A landscape with many valleys, sampled at points; each row gives a point and its height.
A ball rolls from a point to the lowest of its 2 nearest points, and stops where none of them is lower. Distance is the straight distance between rows; heights are no part of it.
besab height 190: [-11 -14  16  19   7   4  35   8 -64   3   1 -22  -1  15 -13 -11 -43  -9
  32   4 -24]
mumit height 361: [  9 -29 -20 -36 -41   4  13  17  23 -28  -1 -15  17  23 -41 -20 -38  -1
  -2   0  24]
vadeb height 272: [  8  11   7  12 -11  -9 -15 -15  20  -8  13 -28  -6  -1  22   2  -4   2
  -2   1 -15]
Nipa height 184: [ -1   8 -27 -16  -8  -1 -21 -11  17 -11  -4  -4  12 -23   2 -10  16  35
  20   8   9]
sol height 252: [  7  11  -3  -3   9 -29   8   1   2 -30  11 -23   4 -16   9  -3 -24  11
  38   3 -17]
pasep height 597: [ 11   7   3  -3  15  -4   9   8 -59   3  -5 -20  11 -16 -21 -21 -11 -13
   7  22 -36]
Sagil height 198: [ -4   3  26  15  -6   2  15 -13 -42  32 -20 -21   3   5 -20  -6   7  -8
 -15  26 -19]
fuv height 301: [-18 -17 -25 -12   2  35 -60 -13  10 -31  18  46  -4 -21  23 -21  18  26
 -22   0  -2]
tuzu height 447: [ 13 -20 -10 -21 -23   6   5  -5  29   7  12   8   6  -9 -12   2 -13  15
  13  15  42]
suzel height 507: [ 14 -17  12  24   0  13 -13  -2  17   1  10 -27  -7  29  -2  -9 -30 -23
 -32 -19   0]
ril height 284: [ -5  11   4  10  23 -31  29   1 -16 -16  13 -14   5 -10  23  14 -15  15
  53 -18  -5]
sov height 640: [ 14  -3  31 -16  36  -4   0   1   9  34  14  21 -27 -10  23  31  -3 -34
   7  -5  13]
fot height 144: [-14  32  14  30  10 -17  30 -12 -20  12  -3   9  17   9  24  48  32  38
   9  -8  14]
telif height 318: [ 14  -8   9 -38  -2  -3  -4  -2   8 -10  -1  19  -5  10 -18 -24  -8 -24
 -18  11  21]
muno height 365: [ 15 -20  -3 -10  -1  -8  29  17  -1 -33  21   4  11  45 -32  -7 -59 -19
  -4 -29  18]
nodol height 517: [ 14 -15  15  37  28  10 -18  -2  -9  11  11 -17   8  29  -6  -7 -22 -31
 -36 -35 -14]
niba height 435: [  3 -18   9 -12  -8  22   4 -11  31  41  -2  27  -5 -16 -12   4  -2  10
  -1  25  54]
pok height 448: [  3   3   8 -28  13 -11  22   7  -5  16 -13  35 -17 -14   6  -6  21 -20
   9  -1  27]
zav height 575: [ -1 -14 -29 -14 -20   5  19  47 -16 -42 -29 -50  -2  15 -39 -40 -35  -3
  11   5 -31]
Tekur height 201: [-31 -10  40  11  49   1   2 -24  -9  54  -5  31  11  -4  -2  25  20 -25
 -21 -15  28]
bez height 652: [-13  20  14   7  35 -20  24   8 -30  33 -14  34 -10 -20  42  40  53 -20
   9 -24  -4]
Teni height 281: [-30  -7 -41  -4   1  25 -62 -12   6 -16   3  44   0 -44  36  -1  46  33
  -7   8 -14]
Mifuz height 239: [-16  10 -21  33 -14   9 -41 -19  14 -23  -1 -29  20  11   0 -28  17  32
 -28 -13 -16]
Gefat height 196: [-14   4 -17  30   3   3 -44 -31  -1  -8  15   2  30  -3  15  -7  23  28
 -21 -14 -12]
muva height 317: [ -4 -16 -25 -30 -11  31 -60  -8  27 -38  14  25  -8  -6   3 -27   5  14
 -17   9  -4]
Pudug height 421: [-15 -13  21   9  16  25  -1 -21  24  53  -4  45  -3 -17  -4  18  21   6
 -10  17  50]
turo height 315: [-10 -22  11 -18 -42  -7  36  10  -1 -30 -14 -29 -11  26 -10 -27 -29 -18
   8 -11  12]
Tezu height 561: [ 17  -9  -4  21  -3  -1  17  34 -16 -25  -5 -43  -9  20 -12 -26 -41 -24
  -2 -13 -29]
Doke height 128: [-16  46  11  16 -13 -31  -1 -10  -1 -21  -4 -21   7  -1  26  33  28  33
   9  11 -25]
zeki height 107: [-24  -1  40  18  27  -1  27 -23 -36  47  -9  15  16   4  -4  27  13   3
   0  -4  25]
kilig height 232: [  2  -6  29  15  14  16 -23 -29   1  40  10  11  -3 -12  -3  15  -3  -7
 -27  23   1]
tet height 288: [  0   5   1  -7 -29   4   8 -12  -9   9 -19 -43   8  -3 -14  -5   6  31
   4  29 -12]
raz height 478: [ -6  -5  -2 -24 -52  -3  -9  -1  39 -24 -14 -48 -14  14   4 -16   9   1
   0   6  -2]
Suzu height 457: [  8  -7 -18  -5  -3   3  19   2  34   9  13  20   4  -8  12  12  -4  23
  31 -15  51]
zot height 254: [ -1   8   5  13 -26  14   6  -3 -30  24 -32 -47  16   7 -34  -5   7  23
 -15  34 -25]
boko height 333: [ -3 -18 -30 -41 -22  23 -47   4  46 -47   6  -5   0   9 -11 -30   5  20
  -3   3  -4]
ruvop height 109: [ -3  30 -26  34  14  10  27  20  10  35  -5  48  -6 -23  26  24  69   3
  16 -34  -1]
megub height 469: [ -1   6   7 -23 -39  -6  10  -6  34  -2  -9 -22 -21  -2  17   1  14   8
  14  11  17]
Zan height 347: [-10  21  -5  -9 -38 -12 -11  -1  26 -25 -19 -67  -1  -2  -4   9  14  29
  14  26 -46]
sato height 274: [-13  14 -10  44 -30   1 -18 -13  29 -24   0 -55  11  24   7  -5   1  30
 -16 -13 -19]
Far height 468: [ -1  18 -11  16  -1 -13  13  -3  32   2  15   6   1  -9  28  35   0  38
  35 -10  29]
mesel height 321: [-16  27   6   0 -46 -10  15   1  -3 -15 -21 -56   0  15  -4  20  14  32
   5  30 -29]
Bipu height 497: [ 18 -15  -8  23 -25  17 -11  24  28 -16  -7 -43 -15  29 -12 -25 -25 -27
 -39 -17 -17]
lamum height 202: [-10  18  15  25  27 -14  30   3  19  20   2  22 -14   9  41  42  25   7
  18 -43  33]
fesup height 287: [-22  -5  10   1 -17 -13  36  -6 -24 -27  -8 -23   3  24   3 -25 -15  -1
  25 -20   6]
gaka height 57: [-21  30  -5  34  16 -20   6 -17 -19   5  -8  26  30  -2  31  31  53  33
   3 -18  10]
Ses height 604: [ 23  -5   2  16  10  14  12  22 -46  17 -15 -29   0  -3 -33 -16 -31 -19
  -8  22 -36]
feri height 617: [ 39  -5   1 -18   9  10 -18  15 -10  -1  15   8  -5   5 -39 -13 -37 -33
 -26  22 -23]
voza height 405: [ -1   6   2   9  20  11  -7 -12   9  43   5  37  -2 -24  16  22  28  15
   5   0  25]
Pagap height 623: [ 46  -2  -6 -15  16  -7  -6  15  -2 -17  25  -4  -3   7 -24  -2 -52 -26
   2  14 -27]
gever height 646: [  5  18  16   3  24 -21   4  -4 -11  26   5  17 -18 -17  36  33  25 -19
  11  -5  -5]
vub height 349: [  0 -16 -23 -52 -24   6 -17  -2  30 -38 -13  -9   3  12 -23 -36  10   6
   1   2  14]
mosar height 280: [ 24   9  -8  10  15 -13  -9   4  -2 -22  27 -33  10 -13  -2  -3 -34   7
  17   1 -34]
Tera height 273: [ 13 -19  13  16  20  22 -14 -16  -6  44   9   3  20  -6 -34  -3 -24  -1
 -24  24   5]
Kat height 380: [  2 -10 -20 -20   7  34 -23   5  30   3   4  70 -23 -24   8 -12  29   3
  -4   0  33]
Vug height 582: [ -7  -4 -13 -22  -6  -2  24  23 -48 -43 -23 -23   1  11 -32 -45 -24  -9
  27  12 -28]
lupo height 353: [ 15   6 -15 -52 -12  -3  -8  11  32 -16  -4  18 -27 -21   7 -18  15  -5
  19  16  18]
Befa height 328: [ -4   3 -24  15 -47   8 -22  20  42 -22 -13 -81   0   6 -11   2  -3  27
  -3   7 -45]
Zov height 543: [ 18 -23  20  -2  19   8  21  25 -13  -6  12  -2 -10  42 -32   5 -60 -50
 -23 -18  -9]
Kodu height 218: [-14 -15  16  12  21   4 -18 -22 -28  32 -10  21  23  -4 -25 -17  15 -27
 -44   8  -2]
boni height 663: [ -2   6  -5  -8  41 -32  -3   1 -20 -16  10  25   7 -11  29   0  14 -31
  13 -33  -5]
Zunu height 530: [ 10 -27  30  12  44   8   1   7  -9  17  15  -9   8  35 -16   8 -48 -43
 -23 -34  -7]
befuv height 197: [-15  43  -9   7 -13 -15 -27 -10  29 -30   1 -10  -8 -16  33  22  35  39
  13  13 -26]
Sem height 199: [-25  37  20  30 -13 -30  26 -13  -7 -29  -8 -27   6  26  26  25  19  28
  13  -8 -10]
bipa height 337: [ 10  -9  -9 -54 -23  12 -19   1  27 -15  -9  10 -17   3 -20 -23   1 -12
  -7  24  14]
Doval height 658: [-12   0  12 -10  46 -29  24   4 -36  11  -9  33  -4 -10  29  10  28 -34
  16 -36  11]
geke height 103: [ 14 -13  15   9 -42  11   9   6  13  18  -5 -41 -12   8 -14   5 -33 -15
 -15  21 -12]
Vik height 479: [  8  -4   3  10 -25  -5   0  -6  43   7  27 -17  -5  -2  22  31 -26  22
  25   0  20]
Mudil height 389: [ 11  -8   1 -17  19 -19  33  12 -27 -43  20   8  -1  33 -16 -12 -49 -21
  17 -22  -6]
pila height 195: [-31  17 -29  36  -2  42 -19   6  16  16  -2  66 -17 -25  40  22  69  41
 -12 -10   7]
gata height 174: [ 13  -3  32   9 -21  17  -9 -13  17  38  -2 -22 -17  -5 -12  12  -8  -9
 -26  39  -7]
noru height 157: [ -4  34  -9  30  21 -13  30  10   8  22  -2  32  -5 -13  36  32  43  15
  27 -40  15]
sak height 259: [-13  -4  24   3  12  -8  -9 -21 -29  11 -14   6   5   4  -1 -25  25 -29
 -30  -4   1]
Ratas height 367: [ 20  -1 -15 -42   4   8  -6  16  35 -11   4  61 -27 -10  -5  -6  11 -16
   5   3  34]
teso height 227: [-26  24 -33   5 -13  28 -30   7  22   0 -13  42 -25 -39  37  10  78  35
   2   4  -7]
rul height 292: [  3  -4   9 -19   1  -7 -11  -7 -13 -11  -7  -3  -2   4  -8 -35  11 -29
 -16   5  -7]
kez height 634: [ 29  -7   9 -27  34   4 -14   2  22  21  30  36 -20 -14  12  31 -26 -22
  11   3  15]
lume height 158: [-17  24 -27  39  11  16  -2   5   8  34  -3  61   4 -18  29  36  66  30
  -1 -18  16]
ren height 488: [ -1 -16 -10  -2 -41  14  -9  12  19 -18 -23 -50  -7  25 -16 -35  -2  -8
 -24  -5  -8]
pedup height 251: [-18  11  12  21 -12 -18  22 -14 -25 -13  -6 -32  15  18   6  -7   0  20
   7 -11  -4]
fav height 297: [ 24   0  -9  11 -14   3 -22   3  16 -11  16 -38  -1  -1   0  -5 -31  -4
   0   8 -26]
meguk height 114: [-17  -4  33  20   0   0  37  -5 -64  19 -16 -22  -4  14 -11   6 -15   1
  13  16 -20]
kikim height 413: [ 11  -1  -2 -39  33 -24  25  12 -41 -32  11  39   1  24 -32  -8 -28 -28
  -3  -9  -4]
tinug height 142: [-25  19 -12  32  12  -9 -24 -28 -14   4   7  21  35  -5  27   8  39  31
 -10 -19   0]
mavi height 629: [ 44  -8  -5 -21  16  -3 -12   5  17  -1  39  19  -4  -5  -5  15 -48  -8
  13  13   3]
lunir height 200: [-17  17  32  29   3 -11  26 -22 -36  24 -13  -1  16  14   6  35  18  27
  -4   8  12]
zim height 291: [  4 -22  28  -6  37  11   5 -11 -10  33   8  27  14   4 -46   3 -30 -29
 -20  18  21]
foros height 339: [  5 -28   3 -17 -42  -3  38  25  12 -21   5 -10   0  37 -32 -18 -55 -28
 -10 -13  17]
Tabe height 553: [ 32 -16   2  15   6   9   6  42  -4  -8   4 -29 -20  27 -17  -4 -55 -45
 -23 -10 -28]
ronag height 610: [ 40  -5 -17   1   1  19 -11  22 -13   6  -2 -24   4  -4 -42 -20 -36 -17
 -20  30 -33]
nata height 289: [-27  24 -23  -5  -4 -18 -31 -15   3 -18 -16   7  10 -23  24  -7  61  24
   0  -1 -14]
Beron height 248: [ -9 -10  20   6  24 -15  34  -3 -55   3  11 -10   0   6  12  12 -25  -3
  45 -12 -10]
kigo height 66: [-12  -1 -14  -1  26 -15   7 -12 -39  15  -8  30  34 -20   1  -8  22   7
  12 -12  21]
kalu height 302: [ -9   9   0  32 -50  -4   6   8  27 -16 -10 -67  -2  22   3   6 -15  12
  -7  -7 -28]
Gako height 217: [ 10   6 -28 -23  -5 -14 -10   5  27 -28  12  -2   9 -24   2  -7 -16  19
  35   5   4]
Buvi height 432: [ 14   4  -3 -42  27 -27  13  10 -24 -14   5  44  -3  -3  -8 -11   3 -32
   4  -6  11]
gilot height 250: [-11 -20  29 -15  51   6  -5 -13  -5  44   6  45  11 -11 -18   9   0 -34
 -18   6  29]
pon height 141: [ -3   2 -24 -11   9  -3  -5 -11  -4  -3  -5  21  25 -18  -5 -18  19  26
  14  -3  32]
Fuva height 589: [ -4  -3   2 -22  10 -13  19   7 -57 -22 -11   0  11  -3 -15 -34  -4 -18
  15   9 -23]
gad height 258: [-25  12 -41 -14   0   5 -41  -6   3  -6 -16  42   4 -40  29  -8  64  16
  -5   5 -10]
zepeb height 491: [  5 -20  18  11 -44  19 -10 -15  46  22  26 -12 -12  -2  10  28 -29  12
  -7  15  29]
Riko height 171: [  7 -32  34   0 -24   7  28   6   3  19   3 -26 -10  20 -17   5 -47 -29
  -5   3  10]
Lum height 240: [ -4  19  -2  15 -10  -3 -27 -19  30  -4  14   0 -14  -8  39  14  23  19
   0  -4  -5]
Taka height 390: [ -7 -11  -8  -1  15  25 -33 -10  17  21  14  57 -12 -25  21   1  19  13
  -8   6  26]
vuvu height 152: [ -9  -9   5   2  33 -11  -5 -17 -40  44  -4  35  33 -21  -8   4  21 -12
 -14   3   4]
gaba height 458: [  4   8   9 -22 -12 -12  34   5   8  12 -19   5 -22 -19  16   6  16  -1
  22  10  28]
karo height 568: [ 25  -8 -34   4 -12  12  14  59  -3 -34 -21 -37 -11  17 -33 -25 -52 -20
 -21   1 -27]

Where does a ball stop that starts at each point below?
vub -> gad
kez -> Doke
Befa -> gaka
tuzu -> kigo
Zan -> meguk
Ratas -> kigo
Zunu -> Doke

Two balls start at each pair of points below. Name the first point that both come to, or write never.
gever, Far -> never
Vik, zepeb -> tuzu
Fuva, boni -> Buvi

Call two points neighbours if one is among the 2 nearest of the other. Go from one point of each pair to the other, from neighbour to neighbour, staying as low as possible. Name the highest point that can't be avoided.
Doke, meguk -> fav
geke, gaka -> zim
Doke, ruvop -> nata
gaka, zeki -> lunir
kigo, meguk -> ril
